Points on a hilly landscape, in no order, each with its height.
A ball rolls from a point to whichever of its 2 nearest points has the largest drop for the distance, and stops where none of them is lower. Distance is the straight distance between rows; heights are no part of it.
gagid h=578: [124 126  91 102 156 100  79 117 168 134 187 171 182 139 103 143  82 100
 105 152  93 158 104 192  95 164  64 111 138 131 139  96 105 173 126 134
 139  98 104 117 159 117 105 119 110 102 117 119 112  99 210 152 151 165
  99 150 128 130 160 104 124 122 134 124 199 102 109 183 100 122]
zati h=714: [134 105 196 141 156 121 159 142  87 144 119 126 111 137 124 117 113 108
 127 137 148  98 107 104 100 106 109 153 158 122 134 123 121 115 110 123
 117 134 135 133  94 136 128  94  78 121  98 120 180  87 153 132 124 134
 107 115 186 108 107 136 168 181 111 127  85 115 105 162 155  99]
dol h=167: [108 110 109 140 154 178 132 160  86  99 104  63  89 138 144 106 156 122
 101  87 143  91 138 104 140  95 180 146 142 116  97 185 118  94 186 174
  74 180 174 149 118  38 152 112 111 143 156  86 157 127  71 122 133 145
 178 119 134 142  98 139  91 102 111 141 100  80 151 115 151 109]
Lesil h=797: [173 172 106  86  74 103 171 115 153 126  79 106 132 133 140 153 137  70
  93  70 144 163 107 134 168 141 185 123 158 113 126 166 174  86 172  76
 139  88 116 130 143 121 125 106 173 145 156 101 110  80 156  78  79 114
 118  62 107 108 126 117 171 115 175 165 120 172 189  70 143  77]
Loza h=369: [156 124 153 132 116 122 168 120 121 200 101  98  90 150 110  92 129 121
 100 133 174  97  92  98 151 124 145 122 147  97 118 180 112  86 153 116
 117 100 136 155  98 124 129 142  82 141  97 108 197 109 121  76 130 121
  77  73 208  95  54 193 153 135 140 123 111 102 155 105 130  58]
Komab h=776: [142 147  98  86 113  78 123 139 156 146  97 119 155 138 144 152 107  85
  90  77 128 172 117 116 179 174 157 121 156  86 117 123 135 100 170  94
 134  55 110 125 144  89 111 134 180 138 114  60 107  82 183  82 121 121
 115  57 124 109 130  89 170 108 154 139 148 121 177 123 134  83]
fum h=545: [175 126 162 164 121 113 127 135  97 127 115 122 162 128 160 143  87 180
  90 181  95 145 140 128 108 160  97 145 149 159 133  64 118 122  88 129
 144 114  96  98 135 163 121 175 139 106 113 177 153 144 171 184  71 108
 116 149 165 117 154 132 140 168  75 101 103 151 108 231 162 127]
fizoz h=590: [111 142 179 141 112 118 129 118 119 114 119 119 130 103 148 135  82 189
 122 178 142 111 135  98  80 119 106 126 113 143 151  73 116 143  72 117
 143 137 118 106 145 197 120 170 151 125 104 174 128 173 123 183 132  84
 126 159 115 102 162 122 142 152 109 111 113 148 101 176 140 145]
vifup h=903: [150 129 104  91  89 112  99  98 239 154 167 147 152 107  91 129 127 150
 167 126 149 130  99 142 151 136 140  90 113 111 103  93 117 145 102 110
 138  96 115 131 138 130 139 127 167 129 108 176 108 192 108 122 140 132
 139 179  88 115 155 139 136  89 148 149 156 132 141 122  94 148]
lasaf h=294: [150 127 153 131 130 141 107  98 142  97 134 106 104 152 161 158 151 141
 158 132 152 156 134 111 170 130 121 146 116 120 130 127 155  79  96 159
 135 144 139 133 103 145 167 166 120 112 150 143 170 139 105 163 102 125
 147 136 145 148 128 155 137 132  76  95 116  98 121 143 106  91]
runaz h=152: [185 102 101 110 116 189 111 125 132 119 145 110 129 128 110 124 195 139
 182 121 128 167 135 112 200 139 174 138 143 140 108 203 142  99 155 177
 135 106 108 133 151  74 141 138 140 112 165 168 116 166  94 124  90 162
 173 120 129 163 120 149 117 101 102 113 106 140 146  79 138 130]
bor h=541: [ 40 152 147  51 123 114  97 133 119 119 115 107 158 119 142 135 164 107
 149  78 135  88 125  88  76 118 135 126 132 151 134 102 146 167 140  81
 131 136 142 145 127  60 108 136 162 122 109  98  67 161 101 126 128 115
 132 122  41 136 170  79 153  84  98 151 107  70 166 149 149 133]
Tafal h=793: [ 84 119 115 138 145 120 115 175 123  98 121  93 100 132 173 134 123 140
 113 112 160  76 136 124 118 113 118 120 126 113 124 116  88 129 120 100
 119 158 153 125 112 107 135 138 148 148 114 101 167 150  99 163 132 127
 147 128 122 118 138  89 118 115 122 121 147  93 144 151 123 135]
Fip h=458: [161 132 134 134 111  94 140  96 133 185 100 189 186 106  95 135  62 167
 113 172  99 138 154 134 107 170  88  92 134 132 146  90  92 153 125 115
 168 111  82  96 140 186  87 138 113 126  94 129 114 114 178 112 116  91
  62 158 169 144 141 166 147 152 133 103 131 162 106 158 149 139]
vevu h=854: [183  78  92 114 114 156 157 111 194 149 172 121 117 131  83 108 159 104
 171 112 153  98  80 137 153 122 187 100 145 133 103 182 122 132 148 138
 107 106 123 133 130  77 127  72 128 136 136 150 101 150 104 100 113 178
 148 137 109 108 103 131 121 125 164 176 120 146 134  67 133 124]
sobaz h=322: [ 82 131 129 117 152 153 168 102  80 115 153 198 138 104  64  92 105  68
 148 109 112 123 153 132  42 124 134 127 109 162 123 153 162 203 156 147
  99 154 148 121 145 139  88  44  98 114 118 110  67  79 126 107 179 131
 112 155 103 142 103 130 137 154 158 152 104 134 107  69 123 161]
gozem h=832: [111 152 109 164 101 117 104 131 120  81  72 115  74 104 209 137 153 147
  96 107 170  70 166 149 164 124 132 119 119 116 162  92  64 136 114  92
 164 132 107  88  93 132 148 175 171 174 114  61 147 131 102 133 118  92
 137 122  78 142 129  85 148 129  97 104 138  81 145 152 110 127]
rako h=550: [114 118  92 112 164 107 132 207  75 170 135 111 150 125 141 131  85 105
 117 121  91 153 145 112 124 138  91 143 186 126  82 119 122 117 144 134
 106 103 152 139 164  95 109 126 123 127 116 118 154 106 142 145 112 127
 113  90 156 115 123  82  88 104 152 141 154 133 154 129 139 162]
dege h=606: [172  94 121 150  88 128 130 150 146  86 108  95 124 117 136 162 164 166
 115 155 110 147 107 152 153 125 177  94 129 150 153 143 119 100 104 121
 153 153 110 152 157 165 174 181 162 164 167 163 136 167  89 152  92  89
 148 146 129 161 129 164 100 106 140 107 140 175 145 129 140 136]
Bez h=622: [111 121 102 134 142 124  90 143 111 148 163 164 165 130 131 109  67 139
 128 172 116 147 127 161  93 158  47 114 150 140  91  83  74 154 102 107
 163  87 113 116 158 128 117 144 127 115  76 155 147 157 177 150 128 126
  92 146 145  97 172 115  88 111 145 123 186 129 139 167 103 162]
Favut h=833: [182 139 125  96  95 163 177  91 173 109 153 113 127 114  83  95 152  59
 144  89 154 127  78 125 147 152 203 126 143 155 120 177 185 116 178 110
 117 100 127 126 133  89 112  44 166 130 155 146  81 123 137  64  82 163
 163 121  99  89 141 105 162 155 122 166  82 164 159  47 149  82]
mani h=601: [108 127 153  91 128 122 117 118 150 141  91 116 179  96 120 148 129 116
 163  76 155  64 148  66  98 131 153 119 153 142 112 100 142 160 152 136
 132 120 131  90 133  40  84 110 139 133 110  84  84 140 118 151  96  96
 130 124  74 164 145 104 185 117  96 124  70  73 155 155 184 146]
Lumek h=861: [128 145 104 146  89  93  90  92 159  86  89 139 139  95 153 164 129 144
 109 120 149  91 160 144 134 147 128  93 112 131 177  79  91 155 123 108
 167 147  89  80 127 157 114 162 155 162 129  79 112 118 114 164 136  86
 120 155  72 167 139 112 179 122 113 107 133 110 141 166 132 137]
mis h=703: [ 95 173 115 127 137 117  71 147 150  98 110  92 161 108 155 129 139 147
 119  95 113 153 153 106 186 166 151 125  97  97 141  93 158 138 144 118
 123 121 151 146 141  89 103 201 205 127 144  91  96 161 155 125 143 121
 159 104  97 132 167  74 115 105  86 107 143 107 148 126 137 117]
kibud h=707: [ 56  99 145 124 155 155 138 203  78 136 146  77  42 148 144  72 139 115
 100 141 136 130  88  94 132  95 151 154  82 104 134 149 123 114 135 115
  73 166 171 166  69 107 133 115 127 118 123 104 134 155 122  97 179 176
 159 124 153  57 129 125  96 136 118 135 137 131 118  87 172  64]
did h=490: [ 94 135 181  87 112 147  89 109 137 103 117 114 142 141 111 137 199 132
 155 120 124 181 104  97 127 141 178 133  92 167 201 146 182 126 142 125
 110 167  98 156 104 124 156 153 153  95 175 108  70 153 128 117 137 154
 133 132 100 161 160 140 147 132  48 101 115 116 117 120 154  61]
vug h=352: [201 106  63 128 147 118 102 132 173 124 159 100 143 170 169 155 127 116
 129 123 125 148  94 182 175 125  76 145 195 128  69 134 101  73 124 146
 139 110 141 110 132  84 166 111 115 127 146 168 174 126 116 163 106 149
 124 106 126 137 129 127  88  94 170 167 188  98 140 154  66 157]
lepa h=496: [134 114 123 158 183 143 126 220  91 142 166 107 140 134 147 102  77 129
 145 146  92 122 123 126 116 105  86 159 183 146  79  89 125 124 107 130
 115  97 166 134 154  85 119 103 147 114 119 173 132 159 148 164  76 161
 159 113 149  87 171  70  87 128 152 152 125 153 138 150 145 182]
zode h=365: [203 143 148 181  85 132 164 105 161 150 123 158 125  98  94 103 117 179
 140 180 117 136 152 117 184 141 156  95  81 121 168 129 125 110 138 131
 159 108  87 109 135 180 115 147 147 149 146 153  98 152 147 118  84 110
 146 175 160 121 116 167 143 174 137 102  96 209 103  96 173 120]
bilap h=171: [147 156 106 135 145 171 145  92 144 112 189 197 112 122 102  97 151 110
 168 159 112 168 147 176 137 140 144 129  88 129 136 139 142 159 122 141
 155 104 106 113 137 164 127  92 148 120 136 167  62 118 163  91 143 180
 152 174 100 122 128 110 112 144 141 135 119 181  89  76  89 167]
vud h=400: [ 51 136 138  96 194 134 135 120  87 129 171 187 119 117  95 101  88  53
 148 107  99 147 144 126  62 134 101 166 110 132 145 112 183 166 150 153
  72 134 146 117 125 103  68  58 106 101 118  95  79  73 192 131 184 185
 116 135 128 115  98  72 151 177 116 140 109  99  81 106 125 121]
kalof h=402: [ 26 136 140  84 114 122 109 118  92 147 147 167 112 100 110 111 154 130
 172 120 154  77 128 120  84  92 110 119 109 141 126 121  85 179  94  90
 135 142 132 145 118 129 136 108 119 135  76 122 124 159  84 123 175 129
 118 144  78 119 115 134 124 106 148 137 133  83 143 122  97 176]
norom h=753: [ 47 111 128 120 151 143 110 168  81 120 138 101  74 151 161 107 153 106
 126 139 148 116 105 122 123  84 109 145 111 133 154 134  90 133 111 109
 103 165 138 146  65 105 151  97 114 127 113  78 147 124 104 143 163 176
 126 133 118 118 131 114 107 120 114 123 163  79 111 138 138 105]
fuva h=678: [147  74 192 153 141 124 162 164 135 117 120  72 105 140 115 122 126 134
  86 165 148  86  61 124  83  82 130 108 151 145 146 134 121 125  96 128
  95 160 136 163  93 157 144 121  83 139 139 149 192 158 130 130 127 134
 149 134 175 105 130 154 160 159 140 113 114 138 106 174 194  82]
vege h=501: [158 116 152 154 130 103 133 117 125 137 119 167 168 125 118 142 103 142
  97 170  95 152 114 152  93 165 106 118 139 141 173 109  93 137 125 120
 162 107  60 106 105 163 109 127  86 110  90 139 108 103 193 151 101 148
  76 157 166 140 126 157 164 198  79  84 110 141  86 215 178  94]
dedo h=471: [174 135  63 132 179  93 113 102 149 144 153 168 166 176 144 170  63  94
 107 112  75 168 138 187 129 134  59 176 156 101  87 120 135  93 147 149
 116 107 141  77 142  91 117  75  77  92 141 143 147  39 183 137 125 166
  92  89 143 113  96 123 125 149 156 163 185  97 115 162  67 139]
kabat h=22: [133 106  77 130 135 178 112 163 102  81 126  82  91 148 136 119 203 124
 140  97 115 141 134 127 175 120 185 155 137 131 111 210 132  89 177 168
 106 157 138 158 132  64 181 138 137 130 178 131 122 142  76 127 120 161
 188 122  96 157 115 154  82  91 107 137 136 109 148  88 117 111]
deku h=162: [ 89 102 104  68 156  93  57 129 127 103 140 107 176 156 143 179 133 117
 129 135 113 154 103 140  90 127  79 132 159 162 122 123 111 129 109 137
 132 141 137 144 135  93 119 169 101 122 122 116 177 107 133 194 153 134
  90 117 110 173 152 117 119  69 122 115 190  57 157 212 120 133]
Kag h=553: [ 57 123 162 131 170 165 121 180  42 131 114 123 147 115 123 111 119 139
 160 119 107 145 183  73 133 127 126 141 126 125 112 137 160 147 138 167
 108 139 139 135 140  98  95 147 118 114 118  96 115 152 139 148 126 121
 133 123 170 139 135 113 106 142  84  85  84  99 104 125 178 149]
peb h=571: [119  89 124 159  93 128  97 161 144  91 129 111 119 116 135 136 178 163
 113 163 117 109 115 148 136 122 153  78 100 141 176 134  65 149  99  97
 149 158  95 141 132 158 164 168 149 168 127 117 132 175  92 151 145 136
 142 172 115 168 145 149 107 113 141  89 167 133 135 152 150 114]
nage h=540: [130 108 128 106 154  88 139 127  96 161 114 123 165 133 119 157  99 100
 123  87 114 110 147 102  98  99  91 143 175 129  95 144 166 101 136 150
  90 145 155 127 151  89 103  87  86 118 147 101 168  62 122 143 111 112
 113  84 151 149 104 124 126 118 151 156 121 108 135 141 131 169]
mev h=877: [165 107 101  89 101 124 118  57 247 133 163 152 124 115  83 133 148 106
 165  65 173 121  86 133 153 131 148 106 125 105  94 138 164 125 148 121
 109 117 127 128 117  97 134  76 135 126 141 126 116 151 101 101 140 156
 144 156  80 114 124 136 151 112 150 175 148  99 123  79  84 129]
nogi h=251: [161 142 150 119 122 166  96 114 150 130 155 119 110 124 127 116 173 158
 183 124 140 159 125 108 190 124 151 138 116 119 118 129 152 107 116 140
 141 117 134 127 112 111 155 150 163 107 135 183 108 193 119 129 100 141
 176 139 113 117 134 131 123 121  89 117  96 132 137  98 126 142]
Zodov h=637: [205 112 137 144 102 113 153 149 151  90 111  62 129 149 185 166 112 159
 108 129 127 129 113 144 149 119 161 133 166 149 125 110 146  79 104 117
 137 147 129 137 137 129 163 146 170 130 171 174 169 165 116 167  46  80
 166 106 139 126 143 135 118 105 134 126 113 158 158 161 146 125]
mokor h=424: [187 145 163 132  99 133 156  84 203 148 139 152 158  99  96 117  69 192
 129 153 100 165 140 100 176 162 144 119  77 117 127 100 202 113 135 144
 105 138 130 132 165 172 124 140 151 111 168 164 128 179 134 114 110  95
 164 152 166  82 157 152 111 128 148 105 117 207 106 103 148 110]
sis h=298: [160  94 171 148 133 128 166 108 161 159 131 116 104 148  76 103 129 119
  92 161 144 145  74 111 153 127 139 118 100  90 138 197 141  86 147 144
  89 119 121 160 108 148 144 133  68 128 107 118 171 116 141  90 152 150
 102 122 228  91  86 189 140 179 143  96 131 139 102 118 154  26]
boka h=23: [ 96 100 116  97 176 114  81 114 127  93 145 116 164 149 142 178 136 136
 129 123 102 165 143 123 124 109  68 143 146 121 113 151 164 112 127 193
  92 179 159 129 137  94 124 181  83 106 158 134 185 106 113 188 153 145
 123 130 142 185 146 133 111 105 105 114 183  66 116 186 106 120]
nokig h=693: [152 116 156 127 121 134 169 115  76 175 109 153 114 117 132 122 153 116
 185 126 155  67 163 116  94  89 132 149 180 162 126 122  89 138 105 113
 186  85 108 105 115 130 114  97 100 140 103 143 122 100 116 133  55 108
  95 119 120 171  78 139 170 147 102 151  52 115 135 119 147 211]
Res h=414: [174 132 144 178 106 109 181 124 134 186 108 182 163  88  93  89  57 173
 123 183  95 129 174 121 148 146 128  87 103 102 127 111 112 137 148 119
 156  86  93 113 144 198  91 133 123 149 116 141 118 139 162  83 111  95
  97 146 193 107 126 159 135 164 160 107 109 210  88 119 172 126]
Gage h=747: [129 174 108 109 136 108  75 109 196 123 106 113 147 123 145 130 129 105
 120  90 133 166 128 112 222 185 143 129 121  61 128  88 157 109 157 113
 133  63 132 117 122  75 112 167 191 126 119  47  96 100 196  90 143 147
 135  88 102 113 142  76 163 114 116 120 146  86 155 124 102  69]
tulas h=653: [116 112 148 122 130 131 114 124 104 154  94 136 133 113 142 142 130 134
 168 104 161  59 167  85 109 106 110 129 175 134 108  95 100 145 112 126
 148 117 123  87 118  87  97 118 105 141 108 111 143 127  97 164  85 106
 121 125 117 165 117 119 165 135  93 129  75  70 141 152 151 196]
beg h=651: [ 98 171 103 113 137  99 117 166 142 111  89 100 134 123 183 137  80 150
 110  78 108 137 164  87 192 143 120 135 114  63  73  92 165 108 142 125
 105 112 176 130 159 103 107 185 194 131 139  88 160 156 116 109 142  62
 149  87 127  98 158  79  86  85 135 128 167 125 175 108 108 137]
Tov h=535: [143 106 134  84 112 145 106 119 128 110 130 147 144 122  95 160 193 120
 145 138 104 172 102 138 109 152 165 121 131 167 177 171 137 128 138 130
 136 139  82 148 148 154 138 134 129 112 155 144  80 131 131 143 118 152
 118 142 112 181 148 151 131 106 101 114 112 162 141 130 153 121]
Pebor h=556: [130 136 119 106  97  98 158 161  81 169  50 117 145 117 140 146 129 128
  99  95 117 151 163  93 157 148 161 125 162 102 111 169 133  99 172 113
 130  96 131 148 152 135 115 171 138 130 125  84 154  88 126  98 104  80
 102  59 163 145  92 144 123  99 144 109 121 142 177 105 165 120]
kab h=384: [ 77 141 135 130 137 171 153  90  59  95 123 176 146 116  77 122 152 111
 141 118  90 140 156 125  52 113 130 150 101 177 118 183 152 170 142 175
 111 181 143 132 172 155 138  84  88 113 143 146  85  71  93 128 164 106
 121 158 112 180 126 159 116 136 150 135 102 151 101  79 104 177]
porab h=559: [166 103 103 133  90 115 128 164 101 207  93 129 130 129 135 114 140 158
 145 131 135 119 149 126 132 135 114 103 190 134 106 129  55 118 127 105
 176  77 121 110 138 125 111 165 114 153  89 129 167 139  95 128  86 109
  98  97 151 174 108 142 112 107 150 121 134 116 165 129 150 174]
Gavo h=658: [148 130 115 175 129 143 104 110 103 145 135 141 130 150 177 112 101 190
 153 185 134 129 142 142 127 123  48 118 151 111  74  96  70 108  84 140
 181  93 125 100 132 136 138 169 108 121 101 186 176 156 113 163 107 117
  97 150 161 129 133 149  79 143 117 122 156 120 120 146  76 181]
nogof h=438: [100 181 181  91 118 139 112  84 128  74 123 137 121 141 148 125 175 111
 149 124 147 169 100 129 106 132 145 159  92 167 186  99 178 137 100 116
 127 146 119 143  77 178 153 133 159  90 152 124  74 143 139 115 151 130
 123 137  75 116 172  96 167 143  62 122 111 134 111 130 116  83]
nel h=301: [ 98 110  72 177 150 157 118 151 122 120 127 104  60 127 129 120 165 100
  86 108 146  63 127 165 125  89 147 123 119 139 126 155  81 141 163 161
  85 180 174 130 101  42 156  75  83 164 136  88 149 101  66 104 169 184
 167 121  92 139  82 130  96 103 159 158 146  78 152 108 107 133]
tef h=466: [116 138 113  81 129 138 142 156 112 165 128 114  97 149 121 112 143 105
 145 109 124 149  92 110 123 131 145 128 151 137  93 165 129 102 143 116
 118 114 154 192 140 134 151 135 127 126 127 141 137 128  94 101 138 120
 133 103 122  88 103 141 102  89 175 161 144 160 162  66 105 128]
Rer h=480: [ 14 148 146  55 112 121 130 153  95 137 138 131 111 130 118  89 176 109
 144  92 148 107 122 102 101 127 145 128 100 144 133 113 100 173 135  67
 112 133 131 161 109  80 133 104 156 122  91  99  66 180  95  89 169 150
 133 139  57  96 136 101 137 101 121 146 112  87 145  98 148 122]
Zus h=529: [170 112  65 118 174 104  90  77 182 133 185 166 185 142 121 170  94 111
 138 126 101 127 141 189 107 137  59 140 154 102 123  95 155 148 142 160
 111 106 115  80 154  83  95  81  93 101 144 136 126  54 189 161 141 182
 116 136 117 163 138  99 152 137 120 161 170  80  90 179  93 150]
Rom h=609: [181 125 126 121 100 130 103 111 126 191 116 135 134 129 134 138 122 187
 163 157 133 160 132 109 155 142  93 126 151 129  78  92  92  91  84 146
 190  82 119 107 139 151 136 184 131 127 104 179 163 185 105 156  81  81
  98 146 150 143 131 179 108  92 119 125 135 123 172 140 111 157]
Lires h=437: [172  96 152 175 113 122 178  94 170 194 120 134  97 120  94  88  84 115
 127 125 194  51 113 118 139 102 134 110 125  94 111 119 132 128 131 125
 110 135 145 130 100 145 108  92  69 175 107 123 177 116 117  61 145 114
  79 101 179  97  65 184 137 154 179 154  87 121 107 107 115 117]
tisu h=252: [189 152 126 175 138 167 136  67 192 113 164 175 145 118 113 132 125 147
 127 150  97 142 159 173 122 158 140 125  82 117 170 123 192 165 114 162
 134 126  98  83 144 164 116  88 138 118 175 168  68 108 175 129 111 169
 162 193 125 133 133 118 146 176 106 111 111 189  74 116 121 123]
naso h=512: [ 89 144 110 165 110 142  75 109 139  94 145 142  98 132 167 129 175 172
 136 175 151 127 151 165 168 128  98 111  64 104 158 135  67 138 103 125
 167 140 108 122 100 171 176 173 142 144 121 118 120 165 107 134 178 157
 124 178 123 145 143 132 102 140 108  76 188 108 109 155  71 108]
paf h=663: [ 80 128 188 135 163 160 155 204  59 145 127  79  45 157 164  87 104 130
 123 140 121 161 121  71 148 104 119 173 105  94 102 129 163  85 114 135
  92 143 172 162  95 136 137 145 128 101 126 134 161 137 142 110 137 112
 160  87 179  52 120 123 102 150 104 110 105 139 118 103 155  71]
Tuk h=361: [137 150 103 165  77 117 173 135 109 167  80 158 102  93  94  99 138 118
  85 138 136  94 137 123 125 143 160 103  99 114 173 165  98 157 169  88
 166 118 104 146 118 192 122 144 106 155 103  75 144  82 120  50 164 110
  75 112 166 135  77 175 145 128 181 126 129 148 125  78 135 103]
benu h=243: [128 151  94 128 148 163 167  98 105 168 191 209 110 121  97  98 119 108
 178 172 101 155 153 168 101 127 114 115  98 132 102 152 121 150 100 145
 149 104 120 142 157 178 136  84 114 125 114 170  94 110 138  87 155 149
 100 160 112 127  90 136  92 134 186 165 120 183  89  68  53 204]
Rir h=419: [188 135  46 148 147  92 139 131 154 140 142 136 139 171 143 141  96  83
  99 125 116 128 106 213 139 137  95 158 178 128  95 108  98  88 135 120
 152 100 136  99 124 113 132  76 102 119 142 151 139  63 150 121 104 151
  90  77 128 120  92 121 109 137 199 188 168 134 117 127  77 152]
gen h=349: [138 110 149 170 145 170  89 139 147  94 185  96 129 132 124  88 191 181
 179 148 148 103 137 128 190  96 160 133 119 136 126 138 121 129 113 142
 123 127 126 101  98  78 154 121 155 129 140 204  97 216 105 163 111 187
 192 156 125 137 147 122  93 138  87 112  90 104 105 133 148 149]
Vun h=907: [133 132 112  97 108  73 102 101 226  91 167 110 165 128 127 156 108 137
 112 109 136  96  82 153 105 115 121  97 124 132 111  88 131 155  99  90
 105 136 138 130 152 134 139 107 182 130 128 173 118 182 104 147 150 116
 153 155  64 101 184 106 129  86 157 168 175 146 153 145  97 151]
zuka h=886: [141 146 108 128  92  77 119 103 201  79 117 112 142 114 142 160  83 133
  82 121 166  86 102 156  93 132 122 106 131 137 159  69  88 163 111  74
 141 139 120 103 117 185 136 129 154 150 122 124 131 136 120 154 151  67
 124 142  82 102 154 104 145 112 161 156 165 142 142 162 100 132]
lamub h=483: [ 45 116 129 147 197 151 122 163  46 136 147 147 143 118  86  97 110 110
 133 129 101 120 184 113 111 134 103 139 105 112 151 140 144 178 174 170
  83 136 128 117 138  84  78  99  96 108 111  68  77  98 167 137 165 182
 142 128 168 148 131 104 123 158  99  90 105  79  71 134 175 132]
nuge h=511: [140 140 117  72  88 110 144 164  96 188  89 120 139 137 125 136 133 134
 141 120 123 159 115 101 115 134 135 124 169 139 102 143 102 111 132  84
 176  80 153 175 153 166 138 180 148 147 107 140 142 144  98 107 110  60
 101  88 135 123 112 161 107  57 176 144 142 153 184  92 124 158]
piv h=816: [182 171 135 106  95 126 183  89 182  91 139 150 124 130 112 136 121  49
 112  91 123 152  96 166 119 156 175 146 139 136 139 132 200 124 139 103
 112  92 119 112 125 146  99  51 161 124 159 128  87  72 185  90 108 144
 132 104 118  98 151 108 173 173 150 168 100 180 150  82 119  87]
Nin h=610: [ 91 135 181 144 168 148 126 195  59 132 112  86 109 135 169 115 101 168
 155 130 114 139 152  66 137 107 108 157 154 119  98  95 161 117 103 143
 121 136 157 135 124 115 121 161 153 110 118 140 161 177 137 159 106 103
 166 106 155  91 147 100  95 133  71 108  85 115 128 139 165 145]
Bovek h=418: [113 133 107 129 107 124 160 175 124 147 107 109  95 117 108 102 126 101
  75 110 133 107 110 124 118 125 168  99 113 117 137 157 101 153 168  78
 104 153 153 179 141 148 136 134 128 157 132  92 141 118 106  70 160 103
 135 108 130  94 108 139 106  96 192 154 152 171 155  68 130 112]
bonu h=302: [173 143 114 175  85 126 168  92 124 165  77 165 105 116  95 109 164 140
 125 155 135 128 147 141 173 145 155 103  92 122 176 178  95 100 155 129
 194 108  93 124 119 196 128 163 108 154 121 118 121 107 124  80 110 109
  90 141 157 161  66 188 160 165 130 121 104 185 108  81 133 122]
muvu h=599: [ 95 128 127  92 101  85 116 158 135 179  65 113 176 100 135 161  97 156
 102  66 109 150 163  68 158 153 144 109 145  89  79 128 159 120 163 127
 103 120 151 132 169  85 100 188 155 142 135  56 163 119 110 108 130  52
 120  81 146 143 144 131 115  84 146  98 142 110 181 130 154 126]
Mam h=730: [135 115 148 134 161 151 170 165  56 153 154 141  89 134 141  91 139  84
 172 145 138 112 137 131 115 111 118 162 170 144 144 126  97 110 120 127
 141  89 115 122 105 101 115  65 101 129 102 129 113  77 159 127  79 170
 102 101 152 122  89 102 152 179 104 155  68 113 109 119 145 147]
fitig h=423: [ 55 167  98 154 144 148  90  66 124  77 153 162 102 123 153 138 148 145
 136 164 149 119 192 181 138 127  98 121  35  94 188 123 131 177 121 146
 144 168 121  92 108 165 139 143 135 120 132  97  58 123 144 132 203 172
 133 163  95 153 157  97 134 156  74  99 173  96  74 147  69 114]
zon h=624: [103 133 207 129 107 125 150 134 128  91 111 115 125 128 137 143 107 170
 101 148 115 157  84 101  56 109 129 140  99 171 142 106 166 143  77 100
 105 176 124 151 138 212 127 166 135 116 133 169 140 168 116 168 152  71
 153 170 117  99 161 132 149 136 130 112 122 189 113 167 156 113]
ger h=378: [151 169 154 153 133 141 138  94 130  62 119 129  91 151 178 149 148 120
 114 125 150 156 132 153 141 147 132 167  96 132 173 104 148  96 103 134
 136 137 101 104  80 181 157 122 142 100 159 117 122  98 162 135 124 126
 145 126 121 125 131 107 170 168  77 111 102 145  96 149 100  82]
rus h=436: [142  96 163 166 151 146 118 178 135 110 175  97 136 135 130  97 120 166
 158 164 128  91 105 128 122  90 130 132 152 150  98 119 124 130  79 127
 105 129 140 132 149 104 151 104 144 120 122 202 135 214 116 168  99 159
 185 140 133 105 164 100  90 134 130 133 107 153 118 149 160 174]
Vama h=181: [113 120 151 137 142 132 103  87 131  65 138 124 120 171 153 178 140 144
 101 129 113 191 133 151 116 127  82 175  80 118 142 163 185  98  91 192
 100 195 148 136 116 168 157 184  84 111 166 153 176 109 114 162 163 128
 151 138 142 172 149 149 130 138  96  80 169 119  80 177  84  81]
nadon h=454: [104 130 150 188 127 146 149 102  80  91 116 133 104 115 122 126 146 119
 110 140 139  68 144 137  82  94 142 125 102 157 148 147 104 163 117 152
 142 188 132 125 118 155 150 105  91 137 128 128 120 103  80 139 151  94
 128 156 112 170 116 156 125 145 135 134 100 141 110 114 120 175]
mone h=336: [118 173 114 179 139 147 118  81 149  95 120 167 133  99 123 130 130 157
 117 145 121 132 199 149 160 153 135 106  54  85 175 104 149 162 131 164
 142 145 100  85 119 173 118 158 148 134 156 116  61 118 160 124 165 131
 150 187 101 149 139 104 143 156  86  87 130 155  76 122  94 118]
minan h=493: [146 123 145 123 123  89 172 118 123 186  94 112 133 150 119 137  86 107
 106 101 158  82 135  98  88  98 110 133 170 130  97 125 148 104 138 137
 102 155 163 143 133 144 105  96  84 143 126 130 194  70 104  84 133  87
  88  78 163 112  80 151 122 110 185 157  99 126 131 117 118 146]
ler h=399: [ 72 129 108 180 137 166 147 110  85 109 142 136  69 124  98 107 145  91
  96 126 142  57 134 152  85  87 137 127  78 149 141 152 115 179 143 157
 105 176 151 139  99 120 144  71  72 153 115  95 130  73  82 103 182 155
 122 150  95 130  87 131 117 143 171 174 122 111 115  75  94 156]
solif h=652: [150 109 179 152 114 108 155 151 155  88 117  82 119 136 130 131 117 133
  63 150 138 128  55 127  89 114 151 116 110 151 158 115 121 113 104  91
 112 168 132 166 110 194 155 152 120 148 135 146 158 150 130 139 150  86
 139 145 145  95 139 160 145 140 159 119 148 183 131 151 154  71]
Lodun h=269: [165  95 108  77 140  85  99 135 148 136 129  94 165 180 146 177 128 113
  99  99 118 183  65 132 141 137  94 146 194 140  86 147 124  72 133 145
 135 122 147 137 120  86 133 146  91 109 125 129 200 122 129 162 122 116
 110  92 144 130 126 139 110  82 140 138 192  83 164 174 114 112]
tufe h=321: [ 67 152 118 119 141 130 143 109  98 122 170 181 125 107 100 122 109 117
 169 155 125 105 133 160  69 104  96 125 104 142 106 118 105 174  87 113
 141 142 130 134 154 172 128  90 127 123 106 164 119 126 106 143 172 115
 111 153  89 114 138 127 110 117 167 148 143 143 110 122  73 204]
Rapu h=569: [147  94 121  97 115 126 114 172  98  99 100 118 172 114 122 180 165 111
 123 122  74 171 133 135 154 159 172 129 158 148 183 158 144 117 161 152
 130 130  92 144 159 110 118 164 153 117 161 108  83 109 159 146  72 156
 125  93 123 192 137 126 127 119  67  91 105 140 142 158 192 121]

Where does a ball stop that starts at each point below?
rako | kabat
gozem | sobaz
Komab | bonu
nokig | bilap
Bez | boka
Rom | bonu
dege | bilap
vifup | bonu
solif | bonu

Call two points neighbours if one is among the 2 nearest of the other. Go from one point of each pair to the other, from neighbour to neighbour, staying as low as possible. Name the highest point that can't be avoided.
boka / sobaz | nadon
bonu / bilap | Gavo
boka / sis | rako
sobaz / bilap | Zodov
kabat / boka | lasaf
